Each row is a point on a landscape with many valleys, with its height.
A ball rolls from a point to the lowest of its 2 nearest points, and stops where none of them is lower. Distance is the straight distance between rows; heights are no part of it.
K_369 height 53.2: 112	82	115	79	108	109	77	65	85	106	106	83	78	102	113	92	98	96	86	109	80	95	95	108	91	108	96	84	98	108	106	84	108	115	91	90	104	110	85	101	78	127	115	60
K_782 height 33.5: 105	83	104	100	101	108	115	83	81	125	114	115	100	75	117	95	121	87	113	90	81	105	82	119	89	95	96	90	106	107	113	87	115	93	86	101	79	117	109	76	96	130	121	92
K_85 height 38.1: 99	115	106	137	104	115	82	122	108	88	109	80	113	114	97	98	96	98	104	105	96	90	127	87	108	87	120	100	105	85	95	121	94	99	85	110	114	104	95	86	109	74	92	89
K_635 height 29.8: 120	74	100	126	114	118	105	86	90	98	83	90	100	108	116	91	93	102	87	105	71	117	102	102	98	103	102	87	108	101	121	98	124	108	84	100	96	111	103	86	97	116	99	89
K_500 height 27.8: 107	86	107	74	79	90	80	69	78	106	102	91	87	92	117	86	109	93	107	104	93	94	81	123	109	96	83	97	100	136	97	74	88	83	104	105	84	134	95	95	84	139	131	87
K_422 height 48.8: 97	76	91	109	120	105	111	101	99	120	110	109	117	67	119	108	117	91	92	106	92	105	94	104	103	95	129	98	110	88	119	73	87	106	89	106	72	101	106	101	106	114	106	118
K_152 height 41.0: 121	86	82	121	101	111	115	94	107	94	50	136	105	129	98	98	94	108	73	84	83	123	95	107	104	95	108	93	103	78	118	120	134	109	73	109	98	92	94	94	105	99	88	108
K_610 height 31.5: 124	94	96	110	125	82	117	102	99	110	84	122	99	93	98	112	99	98	105	115	97	117	83	112	87	103	98	92	111	94	105	91	116	89	86	99	86	92	90	87	102	101	95	136
K_717 height 44.5: 97	101	89	125	115	107	126	123	106	97	67	129	100	115	83	102	105	105	76	88	89	112	95	95	99	91	114	98	104	71	125	114	114	101	89	113	110	79	99	123	124	78	87	121
K_557 height 38.7: 107	100	72	82	103	90	86	102	98	107	99	112	99	88	140	122	134	87	77	87	95	89	66	88	108	105	92	130	97	87	101	116	90	130	74	117	100	108	90	106	116	134	79	117
K_764 height 40.8: 105	114	93	70	68	102	99	111	110	89	124	97	96	94	81	133	127	79	78	81	130	106	104	111	87	93	93	103	110	87	92	94	62	99	102	87	112	90	100	114	87	113	82	129
K_444 height 52.3: 110	101	97	96	80	93	120	92	117	80	80	82	107	108	86	93	69	105	105	95	103	107	114	93	110	123	100	85	103	108	94	116	108	99	112	107	89	95	112	92	96	86	92	99
K_533 height 47.4: 108	122	105	122	115	90	103	97	96	107	95	96	105	87	86	106	88	97	134	134	93	105	105	112	106	105	88	98	103	114	84	99	116	62	126	115	93	99	96	91	104	92	108	104
K_421 height 33.3: 96	97	87	97	122	102	121	110	106	109	110	123	108	90	101	116	122	99	94	96	108	104	88	94	92	103	115	104	101	80	115	101	100	105	87	101	92	97	109	112	124	101	89	127
K_254 height 58.4: 97	86	113	96	87	128	108	96	104	84	108	103	98	128	104	87	107	94	102	81	100	87	122	93	98	95	105	83	91	92	100	127	110	99	92	97	102	115	99	81	88	102	117	71
K_214 height 36.1: 89	135	100	123	102	104	92	121	92	80	89	74	103	102	79	94	70	104	92	97	90	97	130	87	99	87	112	105	108	78	96	103	83	108	109	105	128	82	108	85	113	70	81	93
K_128 height 13.0: 89	79	122	93	107	102	89	91	98	116	114	105	97	87	116	95	103	105	124	109	85	89	96	107	105	81	99	103	92	118	95	60	102	105	100	94	87	121	94	97	85	109	135	82
K_144 height 38.2: 87	84	104	70	80	77	77	92	95	102	107	90	94	98	100	84	93	122	126	109	116	91	88	110	111	98	86	112	79	137	88	73	97	83	118	100	91	115	108	125	94	101	124	91
K_763 height 47.5: 70	79	103	97	101	110	101	108	85	100	119	118	99	103	106	88	125	87	113	96	113	79	111	93	103	84	113	110	83	89	113	99	76	99	96	96	96	120	105	104	108	114	122	96
K_933 height 44.1: 110	127	92	102	100	106	118	123	116	77	81	94	103	105	74	120	83	104	76	91	99	116	112	94	94	89	107	86	113	77	105	107	102	108	107	99	112	76	103	93	98	90	72	119
K_518 height 55.8: 120	98	86	88	83	79	127	92	129	89	86	95	108	100	87	110	79	105	102	93	106	105	100	102	115	125	110	75	103	109	94	114	111	83	127	113	84	86	97	91	93	90	81	112
K_331 height 83.7: 93	94	104	81	109	94	109	104	113	100	80	117	108	81	84	120	101	107	99	92	109	116	73	83	69	115	86	105	105	95	112	86	94	99	112	80	108	83	104	118	118	89	90	139
K_781 height 79.4: 102	79	107	82	100	85	110	82	102	100	76	108	104	84	104	99	106	112	118	99	100	116	67	90	97	125	85	101	102	118	110	92	108	99	112	92	87	99	114	118	111	112	108	124
K_93 height 33.1: 116	120	100	78	91	96	121	110	126	101	127	111	90	98	92	126	112	90	91	71	120	84	86	84	92	92	94	80	105	81	96	104	101	97	87	102	93	95	86	86	97	107	76	125
K_819 height 46.2: 104	82	97	93	106	132	82	50	95	92	89	92	93	124	101	86	100	96	82	92	96	99	103	89	93	106	91	101	102	85	121	126	106	118	92	93	108	106	97	88	91	131	78	77
K_221 height 43.1: 103	89	99	97	101	122	102	62	106	87	78	101	95	116	110	96	98	100	81	83	95	119	95	83	92	110	95	99	104	89	115	136	114	123	93	91	100	104	111	93	99	128	82	89
K_668 height 51.2: 94	102	118	105	89	107	96	101	91	104	118	108	87	122	104	79	109	86	114	108	115	83	108	100	105	86	93	100	83	122	80	107	99	81	92	96	105	129	87	74	83	105	126	75
K_393 height 47.6: 83	98	119	98	78	95	93	99	84	102	107	115	81	105	99	74	109	90	113	103	126	88	90	98	107	74	86	107	80	111	85	87	77	84	108	95	101	134	91	85	94	105	135	97
K_652 height 74.7: 101	67	108	103	109	104	122	80	93	114	84	125	99	79	119	99	118	100	109	90	67	113	82	103	86	102	101	94	104	95	125	75	119	108	101	90	71	88	109	111	120	116	113	91
K_317 height 52.0: 81	118	93	109	122	107	106	123	97	88	113	102	113	85	86	127	116	99	108	109	96	100	117	91	81	93	120	105	108	80	107	97	78	86	115	94	113	89	104	109	120	90	99	120
K_124 height 62.1: 114	128	110	131	97	69	74	110	110	111	72	88	94	101	92	93	77	94	107	122	76	78	113	98	125	109	104	106	87	112	69	95	120	91	106	113	117	87	108	87	117	68	93	81
K_226 height 40.6: 91	87	111	94	86	99	88	100	84	93	113	89	92	125	102	70	82	97	91	107	127	93	117	99	96	103	88	112	92	108	90	101	83	126	95	85	108	103	96	100	81	98	103	87
K_756 height 31.7: 123	115	95	77	75	99	106	105	134	86	113	95	99	102	88	126	108	97	78	74	123	98	92	83	101	100	98	80	110	87	96	106	100	115	87	100	99	89	88	91	83	114	66	120
K_252 height 36.2: 89	110	117	96	98	101	94	99	99	89	111	91	110	81	77	118	100	91	126	108	111	112	96	112	74	101	86	115	103	103	80	83	85	76	128	89	95	100	107	95	87	101	111	120
K_531 height 36.4: 115	89	108	87	89	102	111	77	98	95	91	97	95	104	110	94	111	87	100	85	106	110	85	100	103	119	94	92	99	112	100	123	110	96	88	95	93	123	108	87	88	129	99	105
K_707 height 60.3: 90	100	111	107	117	100	123	113	100	90	73	99	102	91	86	101	98	104	112	110	94	111	97	84	91	108	97	98	108	92	115	97	106	95	110	92	107	91	110	109	115	73	103	125
K_354 height 43.4: 71	99	117	101	87	105	97	111	91	95	120	111	100	96	89	89	109	90	129	103	125	85	105	88	95	79	104	108	89	97	92	93	72	86	103	91	101	116	90	96	102	101	120	106
K_196 height 52.2: 113	119	105	121	111	83	90	101	102	114	87	90	102	93	94	95	73	104	128	139	85	96	111	114	126	98	96	104	98	122	84	93	119	66	131	122	101	95	96	108	117	82	97	96
K_16 height 48.3: 111	106	103	77	73	81	115	85	110	94	105	85	97	90	83	103	101	92	113	94	123	111	81	107	101	119	89	96	100	115	87	115	94	73	104	97	83	107	106	100	85	105	96	117
K_216 height 91.4: 83	110	102	74	107	82	110	88	93	107	105	106	106	79	87	92	95	120	134	106	104	108	78	101	109	107	93	96	94	121	103	105	107	55	143	106	88	103	100	119	111	89	115	113
K_780 height 43.6: 105	86	107	94	95	106	92	84	93	89	99	74	96	126	103	69	77	101	91	99	108	105	111	98	98	119	86	105	101	109	95	110	98	119	92	94	98	110	106	89	82	105	98	88
K_137 height 29.6: 79	109	101	81	94	68	76	102	94	108	97	90	104	110	123	96	90	123	107	124	107	91	105	131	111	116	98	107	74	139	73	75	112	118	112	97	100	92	101	130	84	100	111	68
K_616 height 77.7: 87	87	120	135	123	95	94	117	94	103	81	94	103	83	105	94	100	108	115	116	68	91	91	88	104	81	110	111	102	89	112	68	101	99	100	99	111	88	95	115	119	68	115	97
K_245 height 35.7: 94	107	107	69	79	104	106	108	109	88	106	98	106	86	79	126	106	88	101	84	122	111	97	98	70	97	91	103	114	93	99	96	69	96	111	79	112	82	106	118	94	102	89	126
K_952 height 55.4: 102	69	102	145	120	120	112	112	85	103	83	104	103	108	111	95	110	108	93	95	73	105	105	101	101	84	107	93	105	80	127	101	111	104	91	116	94	95	111	109	111	86	103	87
K_211 height 70.7: 69	107	110	107	104	74	81	108	93	103	89	85	105	100	108	91	85	119	107	122	92	93	100	106	109	98	100	113	92	109	88	72	102	141	95	80	121	89	98	117	86	75	111	83
K_160 height 20.0: 110	104	94	88	105	101	124	106	105	120	118	128	97	95	113	103	126	86	97	74	109	98	80	108	93	96	104	95	92	83	108	117	118	94	75	99	85	111	104	79	107	112	92	114
K_133 height 87.9: 87	114	106	78	106	85	118	100	107	101	101	119	100	77	75	124	99	99	117	96	107	108	80	95	83	119	81	94	105	98	98	101	108	68	140	92	94	81	92	100	104	83	110	128
K_700 height 36.6: 85	102	97	108	93	103	82	110	85	90	120	90	100	111	94	86	86	98	95	119	127	88	126	92	102	88	103	116	96	98	94	98	63	119	97	91	120	96	93	107	93	83	96	93
K_846 height 21.3: 100	87	118	83	92	102	83	81	89	121	116	103	84	94	117	96	108	97	105	110	85	85	91	118	109	88	89	95	95	128	91	60	101	97	98	94	95	128	84	95	80	127	138	68
K_193 height 70.3: 117	84	106	139	101	109	83	101	98	106	76	94	98	116	110	94	89	104	97	105	68	91	111	113	112	96	106	94	93	106	93	102	139	104	93	120	120	103	104	83	103	74	112	66
K_416 height 46.3: 112	95	101	123	95	101	107	95	101	113	92	107	104	105	108	95	90	106	130	110	79	95	111	114	124	101	103	86	97	120	94	116	133	69	109	127	99	109	101	86	106	81	116	82
K_496 height 57.4: 110	124	105	118	105	69	80	104	106	126	89	96	98	96	114	93	82	108	113	131	75	82	109	118	140	101	100	107	84	128	81	93	125	86	118	124	114	94	102	107	123	76	88	82
K_876 height 40.5: 113	100	92	126	98	105	122	95	95	115	107	121	106	94	102	92	96	99	131	102	90	105	100	116	104	100	99	78	105	111	93	123	134	64	100	123	87	102	101	75	98	91	118	95
K_986 height 26.4: 107	116	110	108	97	93	96	103	107	92	101	75	100	106	94	92	75	99	125	117	103	93	120	98	102	113	90	98	96	116	70	99	99	97	101	109	104	102	102	85	96	79	98	87
K_620 height 15.9: 88	115	64	86	80	114	88	75	94	103	101	101	97	123	101	99	109	105	62	93	123	102	105	86	116	99	100	125	126	106	128	143	76	118	99	98	104	99	106	118	97	134	80	107
K_404 height 53.0: 116	73	86	116	115	105	115	102	91	124	98	121	103	79	126	107	122	88	81	99	84	110	87	109	97	97	124	99	114	90	123	82	102	110	78	97	67	96	95	94	110	121	95	109
K_523 height 68.7: 82	89	114	92	107	83	89	100	98	98	83	80	99	93	113	92	77	130	100	118	82	100	92	106	106	96	93	111	96	112	98	63	106	137	105	84	100	92	101	122	87	84	119	81
K_943 height 72.7: 67	97	105	114	116	87	79	110	89	95	96	84	103	95	98	93	86	116	105	117	99	92	104	94	104	83	103	118	91	96	102	81	81	130	98	86	130	86	93	115	102	71	101	91
K_113 height 48.9: 112	118	95	105	98	97	122	118	117	85	53	113	95	110	63	112	81	103	70	86	96	113	101	86	98	93	103	88	112	79	111	104	116	106	105	105	117	69	89	104	108	75	78	126
K_882 height 66.2: 121	101	99	130	93	83	80	106	103	110	62	103	95	111	101	83	75	102	91	118	66	87	115	109	134	106	113	104	89	115	76	98	133	99	103	129	119	102	109	83	113	71	106	70
K_958 height 32.6: 97	133	118	122	99	85	74	103	109	103	108	83	102	105	95	97	90	88	124	121	105	84	111	104	103	110	85	113	81	121	63	88	96	102	92	95	110	96	86	87	98	79	98	82
K_990 height 56.4: 89	119	111	117	114	107	111	125	93	83	68	95	97	95	73	100	92	101	92	101	88	109	111	83	91	89	109	98	112	74	121	101	97	92	115	99	129	78	106	112	123	72	91	120
K_486 height 38.5: 117	128	75	94	100	107	105	128	128	84	104	99	101	107	77	131	97	114	67	85	99	108	118	92	106	90	116	78	115	72	105	102	101	113	107	104	111	78	90	95	95	101	70	117
K_524 height 46.4: 108	88	95	83	73	91	95	82	101	91	103	74	98	126	100	69	69	106	95	95	106	98	115	106	104	131	83	99	96	120	82	111	92	106	101	109	93	102	113	98	88	98	97	77
K_739 height 39.6: 113	117	105	104	114	94	117	108	104	104	111	117	98	94	89	121	100	91	110	105	110	108	90	106	83	101	99	86	108	85	90	110	118	78	101	102	88	89	92	73	93	94	101	132
K_159 height 71.3: 101	76	97	106	111	108	132	100	95	120	94	130	105	95	118	102	131	96	102	74	92	110	85	108	80	102	101	97	92	86	125	105	125	108	94	96	76	89	113	107	123	103	99	98
K_660 height 44.2: 129	121	72	75	88	96	89	109	116	102	120	99	91	96	99	134	111	103	68	87	110	98	87	80	99	101	94	117	109	76	96	114	79	107	83	103	108	96	89	119	115	117	64	127
K_826 height 54.3: 98	112	112	98	81	88	89	102	93	104	111	104	85	123	104	77	97	93	107	114	126	88	109	113	113	106	88	105	70	138	65	95	106	95	101	95	107	117	79	89	83	102	122	65
K_363 height 23.8: 98	121	90	102	94	122	99	117	106	81	120	82	107	107	83	101	96	92	88	105	120	102	134	91	99	98	119	90	115	86	96	113	76	107	97	99	104	101	100	98	89	102	80	109
K_664 height 17.4: 113	102	76	110	104	115	108	102	114	88	88	104	111	119	104	101	95	107	62	82	105	119	97	90	108	103	117	96	112	82	117	128	111	114	84	102	98	106	102	88	98	111	75	114
K_710 height 44.4: 94	72	106	99	114	116	99	88	93	111	116	97	111	80	120	99	109	85	99	103	90	94	100	102	107	89	115	105	110	97	111	73	76	108	91	101	80	122	96	103	93	121	114	98
K_810 height 22.0: 72	94	119	107	112	95	76	99	104	112	114	107	111	77	102	92	101	103	140	110	95	84	88	95	99	78	100	111	86	110	88	60	90	97	105	93	98	105	91	101	94	98	130	99
K_150 height 77.6: 92	90	117	119	111	104	88	99	99	102	102	88	98	122	114	88	94	107	102	109	91	94	115	108	101	100	106	103	89	109	92	108	114	126	86	97	119	107	94	91	85	82	108	65
K_310 height 45.0: 106	112	109	132	91	118	106	122	116	84	91	94	116	110	95	102	96	96	110	96	91	97	113	95	102	92	126	81	114	81	96	121	111	89	93	119	100	98	101	78	103	73	97	101
K_374 height 74.5: 97	86	119	136	113	102	85	107	99	112	93	89	96	104	124	101	100	107	94	109	67	93	103	117	107	89	107	94	93	107	97	86	123	121	85	100	121	93	90	101	88	79	113	54
K_520 height 81.4: 87	82	103	85	113	89	99	92	113	111	83	118	114	70	97	104	101	105	116	96	95	109	68	91	80	112	95	101	103	100	115	70	99	100	116	89	83	92	108	109	107	106	109	141
K_972 height 49.1: 105	98	92	82	71	81	111	95	112	88	97	76	104	117	92	78	65	112	111	91	104	94	124	99	113	130	90	86	95	116	80	108	86	97	119	118	89	92	111	108	98	85	89	82
K_856 height 89.7: 75	112	96	75	106	81	106	87	95	103	108	122	104	65	75	99	103	103	122	96	107	111	68	99	88	107	82	95	93	108	91	97	101	60	136	104	88	96	104	99	99	91	123	125
K_762 height 38.6: 86	121	120	110	87	99	87	104	98	92	120	92	96	103	83	94	99	86	134	114	124	86	114	96	95	90	90	107	89	114	72	91	77	88	101	88	106	107	79	89	94	91	108	93
K_991 height 28.5: 73	107	118	101	102	95	70	93	103	102	110	101	108	76	84	96	96	104	143	113	104	94	89	97	89	89	81	116	91	113	76	67	86	77	127	96	98	105	97	98	90	97	124	113
K_222 height 19.7: 98	112	102	99	101	77	92	97	103	103	98	80	100	118	112	86	75	115	111	116	97	89	118	111	116	125	91	102	82	127	72	98	112	111	109	108	109	100	105	104	100	77	100	72
K_349 height 39.7: 116	97	105	82	80	104	103	74	108	85	81	102	95	111	116	102	108	90	85	74	103	112	83	89	102	124	91	96	100	102	97	143	115	114	85	89	98	108	104	89	88	134	84	102
K_654 height 22.6: 125	85	98	125	115	108	113	99	93	109	88	98	107	98	112	95	99	97	93	109	91	117	93	105	97	107	107	87	116	105	112	92	115	98	80	103	87	106	96	82	93	111	96	118
K_580 height 31.0: 106	136	76	90	101	110	103	122	110	78	120	83	103	101	79	131	104	103	69	98	108	115	131	102	98	94	117	92	119	82	94	110	74	105	113	95	114	82	103	105	88	105	74	114
K_924 height 11.8: 103	112	65	94	98	112	94	86	111	98	100	100	102	114	106	104	110	108	56	81	111	110	94	80	113	107	111	113	120	91	110	143	94	118	82	102	103	106	100	106	93	123	66	111
K_53 height 48.0: 80	71	91	92	108	110	98	89	92	115	116	112	111	79	114	95	130	80	102	90	101	76	102	105	102	85	122	107	90	91	116	79	78	104	96	110	77	116	115	100	105	128	125	99
K_628 height 31.2: 137	102	87	94	96	97	86	110	115	94	94	105	88	100	122	112	106	101	70	86	108	105	70	79	104	111	91	110	105	86	92	128	102	113	70	100	101	101	86	87	102	119	61	125
K_449 height 47.1: 79	118	109	102	101	109	97	115	98	80	118	95	107	94	88	113	108	93	124	103	107	97	124	85	87	88	114	102	111	89	99	104	71	92	109	86	115	91	96	104	114	85	100	105
K_68 height 40.9: 87	123	108	110	116	98	114	103	92	110	121	122	109	77	87	104	109	88	129	105	106	110	83	106	82	92	97	96	101	90	84	105	112	72	109	108	83	99	102	74	97	91	117	113
K_931 height 32.3: 112	86	112	84	87	99	96	70	80	98	100	86	93	98	109	86	117	84	108	98	102	102	86	112	103	112	86	96	103	125	99	98	93	94	92	101	89	130	103	92	86	133	118	101
K_488 height 36.0: 121	95	82	96	111	98	95	99	97	110	96	114	100	93	140	113	126	89	71	90	96	103	71	92	106	112	100	113	103	90	107	116	106	119	70	103	97	109	94	93	107	136	70	121
K_809 height 41.1: 118	116	64	76	89	90	73	107	107	102	113	100	97	93	120	129	125	88	74	85	111	84	71	88	108	106	88	125	103	83	93	122	71	119	74	113	106	108	90	121	113	125	74	128
K_340 height 49.0: 127	128	59	79	104	101	99	116	115	97	126	102	87	97	82	147	106	119	59	92	98	110	105	87	100	101	99	108	113	79	100	103	82	102	105	93	115	85	100	121	110	111	79	121
K_578 height 51.9: 121	108	97	81	79	82	117	97	121	89	106	89	94	92	79	123	94	94	101	88	120	109	93	106	94	118	89	85	107	108	83	109	103	75	115	101	85	86	98	88	79	97	84	119
K_716 height 35.8: 117	80	90	130	110	119	105	88	91	91	62	110	99	121	101	93	90	110	74	92	71	123	101	104	103	98	106	90	106	86	127	112	129	106	85	105	98	102	102	85	100	110	93	95
K_389 height 63.2: 82	89	117	100	111	105	103	105	102	92	94	91	112	83	92	97	95	109	125	112	102	102	98	86	85	101	95	107	102	96	108	85	93	98	110	88	105	103	108	111	110	85	110	119
K_715 height 68.2: 82	68	98	107	116	119	117	95	89	109	108	117	106	93	115	95	132	97	111	82	92	91	98	101	87	95	110	106	85	82	125	98	102	109	99	99	85	102	118	115	120	107	115	78
K_944 height 62.3: 102	66	116	105	109	127	98	85	90	105	111	101	91	114	112	95	115	99	102	92	87	88	112	107	83	97	101	84	86	87	108	110	114	103	88	100	108	114	100	98	95	109	116	61
K_681 height 74.8: 72	97	104	127	125	97	89	120	88	93	89	79	103	87	94	98	86	112	101	113	84	97	105	85	107	80	113	120	100	84	118	81	87	112	102	99	125	91	102	116	116	70	101	95
K_800 height 55.1: 93	94	95	107	93	133	108	111	106	89	121	105	110	121	106	93	120	95	95	81	107	88	124	94	103	90	122	88	105	83	112	136	99	102	85	107	96	112	101	95	94	103	104	86
K_928 height 35.9: 98	100	103	81	70	112	110	86	110	84	101	95	101	123	97	85	97	84	83	76	124	99	107	84	105	100	97	96	109	94	107	131	91	117	93	89	98	104	97	98	82	123	90	103
K_304 height 56.7: 97	94	114	79	85	89	85	88	81	104	105	101	72	129	109	78	96	91	91	111	119	90	104	113	99	115	93	95	71	124	81	94	112	108	115	86	113	114	87	99	77	113	125	64
K_626 height 54.9: 129	121	66	89	121	96	108	129	116	109	128	120	88	100	85	139	115	106	75	97	100	97	106	93	92	100	107	103	101	66	103	101	97	95	100	99	96	87	93	108	125	100	82	127
K_541 height 30.1: 81	129	84	110	99	118	104	111	95	87	82	85	98	105	75	89	69	116	85	85	101	104	122	85	114	81	110	103	111	83	122	110	77	111	108	108	122	76	113	96	110	74	74	97
K_100 height 30.2: 93	108	90	82	90	113	107	103	105	90	98	87	108	90	78	111	91	104	88	89	121	121	106	88	82	93	92	107	122	91	109	107	66	112	108	82	116	75	118	126	105	96	77	113
K_855 height 66.3: 94	81	117	98	104	93	84	96	104	96	95	78	105	86	101	90	83	117	120	119	96	97	94	95	97	100	89	112	100	116	95	62	92	114	107	91	97	104	106	115	93	90	119	102
K_462 height 49.2: 106	79	108	82	106	115	73	54	83	100	97	86	82	119	102	80	97	92	76	103	94	96	99	98	89	105	84	97	95	94	112	108	92	122	99	85	107	100	90	92	80	132	90	71
K_13 height 32.5: 94	99	95	79	83	106	109	92	102	93	108	103	106	106	102	103	120	81	81	82	126	103	92	93	104	101	100	107	108	94	112	124	76	116	87	94	105	112	102	118	102	129	91	125
K_680 height 42.1: 98	126	112	116	105	92	100	101	97	90	100	88	107	86	82	121	90	93	125	123	97	110	110	112	89	108	84	116	111	111	77	90	103	71	135	97	93	94	101	90	96	87	107	116
K_870 height 58.5: 113	67	85	136	121	121	121	108	85	114	93	110	105	92	121	104	117	100	85	96	69	107	106	117	96	89	117	92	112	84	129	87	105	101	88	109	72	91	103	113	114	106	104	85
K_599 height 57.0: 90	103	113	100	58	82	76	118	89	105	105	106	77	115	101	79	95	94	105	114	140	91	91	106	105	102	84	111	72	128	68	79	84	98	116	86	110	110	85	101	88	95	124	87
K_503 height 27.4: 123	118	90	76	104	95	115	114	115	119	128	124	90	93	103	118	116	89	90	75	113	84	81	86	93	93	94	104	95	73	104	106	103	99	80	104	81	98	89	90	125	105	77	123
K_12 height 52.9: 94	118	107	114	100	99	113	123	97	84	44	109	88	104	60	92	81	92	82	92	87	107	105	84	104	86	111	96	110	77	117	107	112	93	112	105	123	73	106	107	114	71	86	123
K_281 height 25.0: 83	127	80	96	101	118	115	106	102	90	85	91	107	96	76	106	81	117	79	88	111	117	113	80	101	85	101	104	118	90	127	115	75	113	110	95	124	74	114	122	109	84	73	106
K_71 height 24.9: 90	114	93	90	106	68	85	101	98	110	99	85	106	114	130	93	80	123	101	117	94	90	115	129	120	120	94	104	78	136	77	88	119	112	111	116	106	96	104	123	99	91	93	63
K_676 height 28.2: 92	93	100	94	111	107	113	98	96	101	111	104	112	93	102	104	118	94	98	99	115	100	99	95	96	99	109	106	103	88	112	106	88	108	88	97	94	116	109	108	103	109	97	120
K_4 height 25.5: 130	105	99	91	93	93	112	103	118	91	96	102	98	104	101	117	94	98	85	87	115	113	82	89	94	113	95	95	108	95	94	120	108	103	75	95	95	96	97	88	92	107	77	130
K_9 height 79.5: 81	90	96	109	114	114	85	94	94	94	111	87	100	132	107	81	86	107	77	106	100	90	123	104	105	95	107	111	93	95	104	116	98	125	92	98	120	104	91	87	82	87	96	72
K_783 height 27.5: 100	101	96	99	103	98	124	89	83	125	117	125	101	79	109	90	127	81	106	83	100	105	74	118	92	91	94	92	95	103	107	108	113	82	84	106	81	120	111	68	92	115	115	106
K_527 height 39.1: 109	73	108	97	102	116	106	79	81	116	109	97	97	79	125	99	119	80	98	92	67	98	90	108	95	101	104	89	111	99	117	78	94	103	89	94	78	115	103	88	97	141	114	82
K_858 height 29.2: 94	109	106	72	99	89	78	86	97	121	112	101	88	97	122	108	102	109	104	119	91	87	99	129	115	99	94	90	88	147	85	65	124	99	102	94	102	113	85	111	80	120	129	54
K_487 height 51.0: 110	87	94	125	100	132	108	112	108	92	100	104	117	118	112	96	108	98	96	85	91	101	112	105	100	97	120	78	110	83	106	123	121	94	83	112	95	113	104	77	96	93	103	94
K_129 height 56.9: 100	120	77	104	128	98	103	128	101	96	122	113	105	90	85	140	120	106	85	111	96	104	116	103	85	99	122	106	110	74	103	94	86	87	110	101	105	93	107	105	118	97	95	131
K_115 height 31.6: 90	114	99	119	105	112	77	119	97	89	128	82	106	118	97	93	100	90	104	118	112	88	133	87	104	90	115	110	95	98	88	110	76	107	83	97	117	103	85	95	101	85	94	88
K_306 height 36.8: 107	102	97	92	107	92	91	85	98	118	125	92	96	100	125	101	85	118	110	120	87	95	111	127	128	105	92	99	89	153	91	80	125	88	108	115	99	113	89	103	96	107	106	61
K_515 height 39.3: 104	98	80	112	122	103	126	122	112	112	89	135	102	107	99	112	120	107	80	89	99	105	93	94	87	100	114	102	98	75	124	110	113	105	86	110	92	81	102	126	133	83	86	120
K_25 height 43.0: 103	100	102	96	108	90	102	91	100	112	113	94	100	100	119	92	81	120	130	117	85	96	112	113	129	99	99	95	87	135	99	99	126	73	123	122	100	114	101	104	110	93	106	78
K_366 height 42.2: 84	129	110	110	88	106	94	116	99	75	106	77	104	103	83	106	91	96	117	97	100	89	137	80	94	81	111	89	111	88	96	104	74	104	106	91	123	78	95	98	108	76	87	92
K_912 height 41.9: 105	86	97	71	59	73	78	98	90	103	112	79	91	107	94	73	92	100	117	109	125	101	99	118	108	117	84	112	86	129	82	87	82	79	109	109	89	110	109	124	93	105	110	86
K_163 height 34.3: 98	106	94	117	104	97	124	104	85	122	113	131	104	76	98	85	111	92	124	94	98	109	80	114	87	89	94	85	96	105	96	121	123	72	99	113	77	100	110	73	99	95	124	97
K_510 height 56.8: 106	69	120	82	99	103	80	77	98	104	103	83	92	96	123	96	92	99	86	110	85	97	92	106	104	98	99	103	104	108	101	70	85	123	96	80	90	115	88	105	80	121	118	77
K_179 height 50.0: 106	84	106	143	106	115	112	122	98	93	61	118	102	117	95	88	103	102	93	90	82	101	103	107	98	83	117	93	109	78	115	114	120	90	91	122	104	90	110	105	116	73	97	109
K_771 height 28.8: 96	119	73	93	82	123	88	107	95	86	115	79	105	117	82	84	83	102	71	104	128	104	134	91	106	96	104	104	122	91	107	117	60	107	98	103	104	86	103	101	83	101	72	106
K_612 height 85.7: 102	102	107	73	112	82	110	100	113	106	100	123	100	81	83	127	106	99	101	89	111	105	68	93	68	112	79	107	102	92	98	89	99	85	116	81	98	83	95	98	110	91	100	138
K_690 height 77.5: 99	76	111	91	110	97	123	81	96	101	89	110	97	95	110	98	108	103	114	94	90	111	83	93	92	112	92	99	101	100	117	99	118	109	100	85	90	108	117	108	110	120	112	104
K_705 height 33.8: 74	102	106	83	87	67	69	106	98	106	100	93	103	101	109	89	92	119	126	120	115	87	93	116	109	101	91	110	72	135	73	65	104	108	113	89	104	93	94	125	88	92	126	89
K_701 height 45.2: 104	92	101	75	66	81	97	92	102	95	97	78	98	94	86	89	95	95	122	100	120	114	87	109	101	122	88	108	97	125	91	108	81	79	106	101	83	110	121	119	93	106	101	104
K_260 height 65.5: 82	68	114	107	112	115	104	92	88	105	113	105	94	101	115	95	118	107	117	98	86	86	102	104	86	91	100	97	88	88	117	92	103	109	97	92	99	108	105	110	106	101	121	68

Where does a ball stop that starts at each point below?
K_129 | K_281
K_690 | K_115
K_374 | K_128
K_626 | K_4
K_444 | K_115
K_16 | K_222
K_369 | K_128

Call two points neighbours if one is among the 2 nearest of the other. Go from one point of each pair to the other, from neighbour to neighbour, staying as low as possible. Name the highest point that can't be avoided.
K_924, K_676 | K_13
K_710, K_222 | K_53
K_163, K_654 | K_68
K_128, K_924 | K_349
K_654, K_115 | K_518
K_783, K_4 | K_93
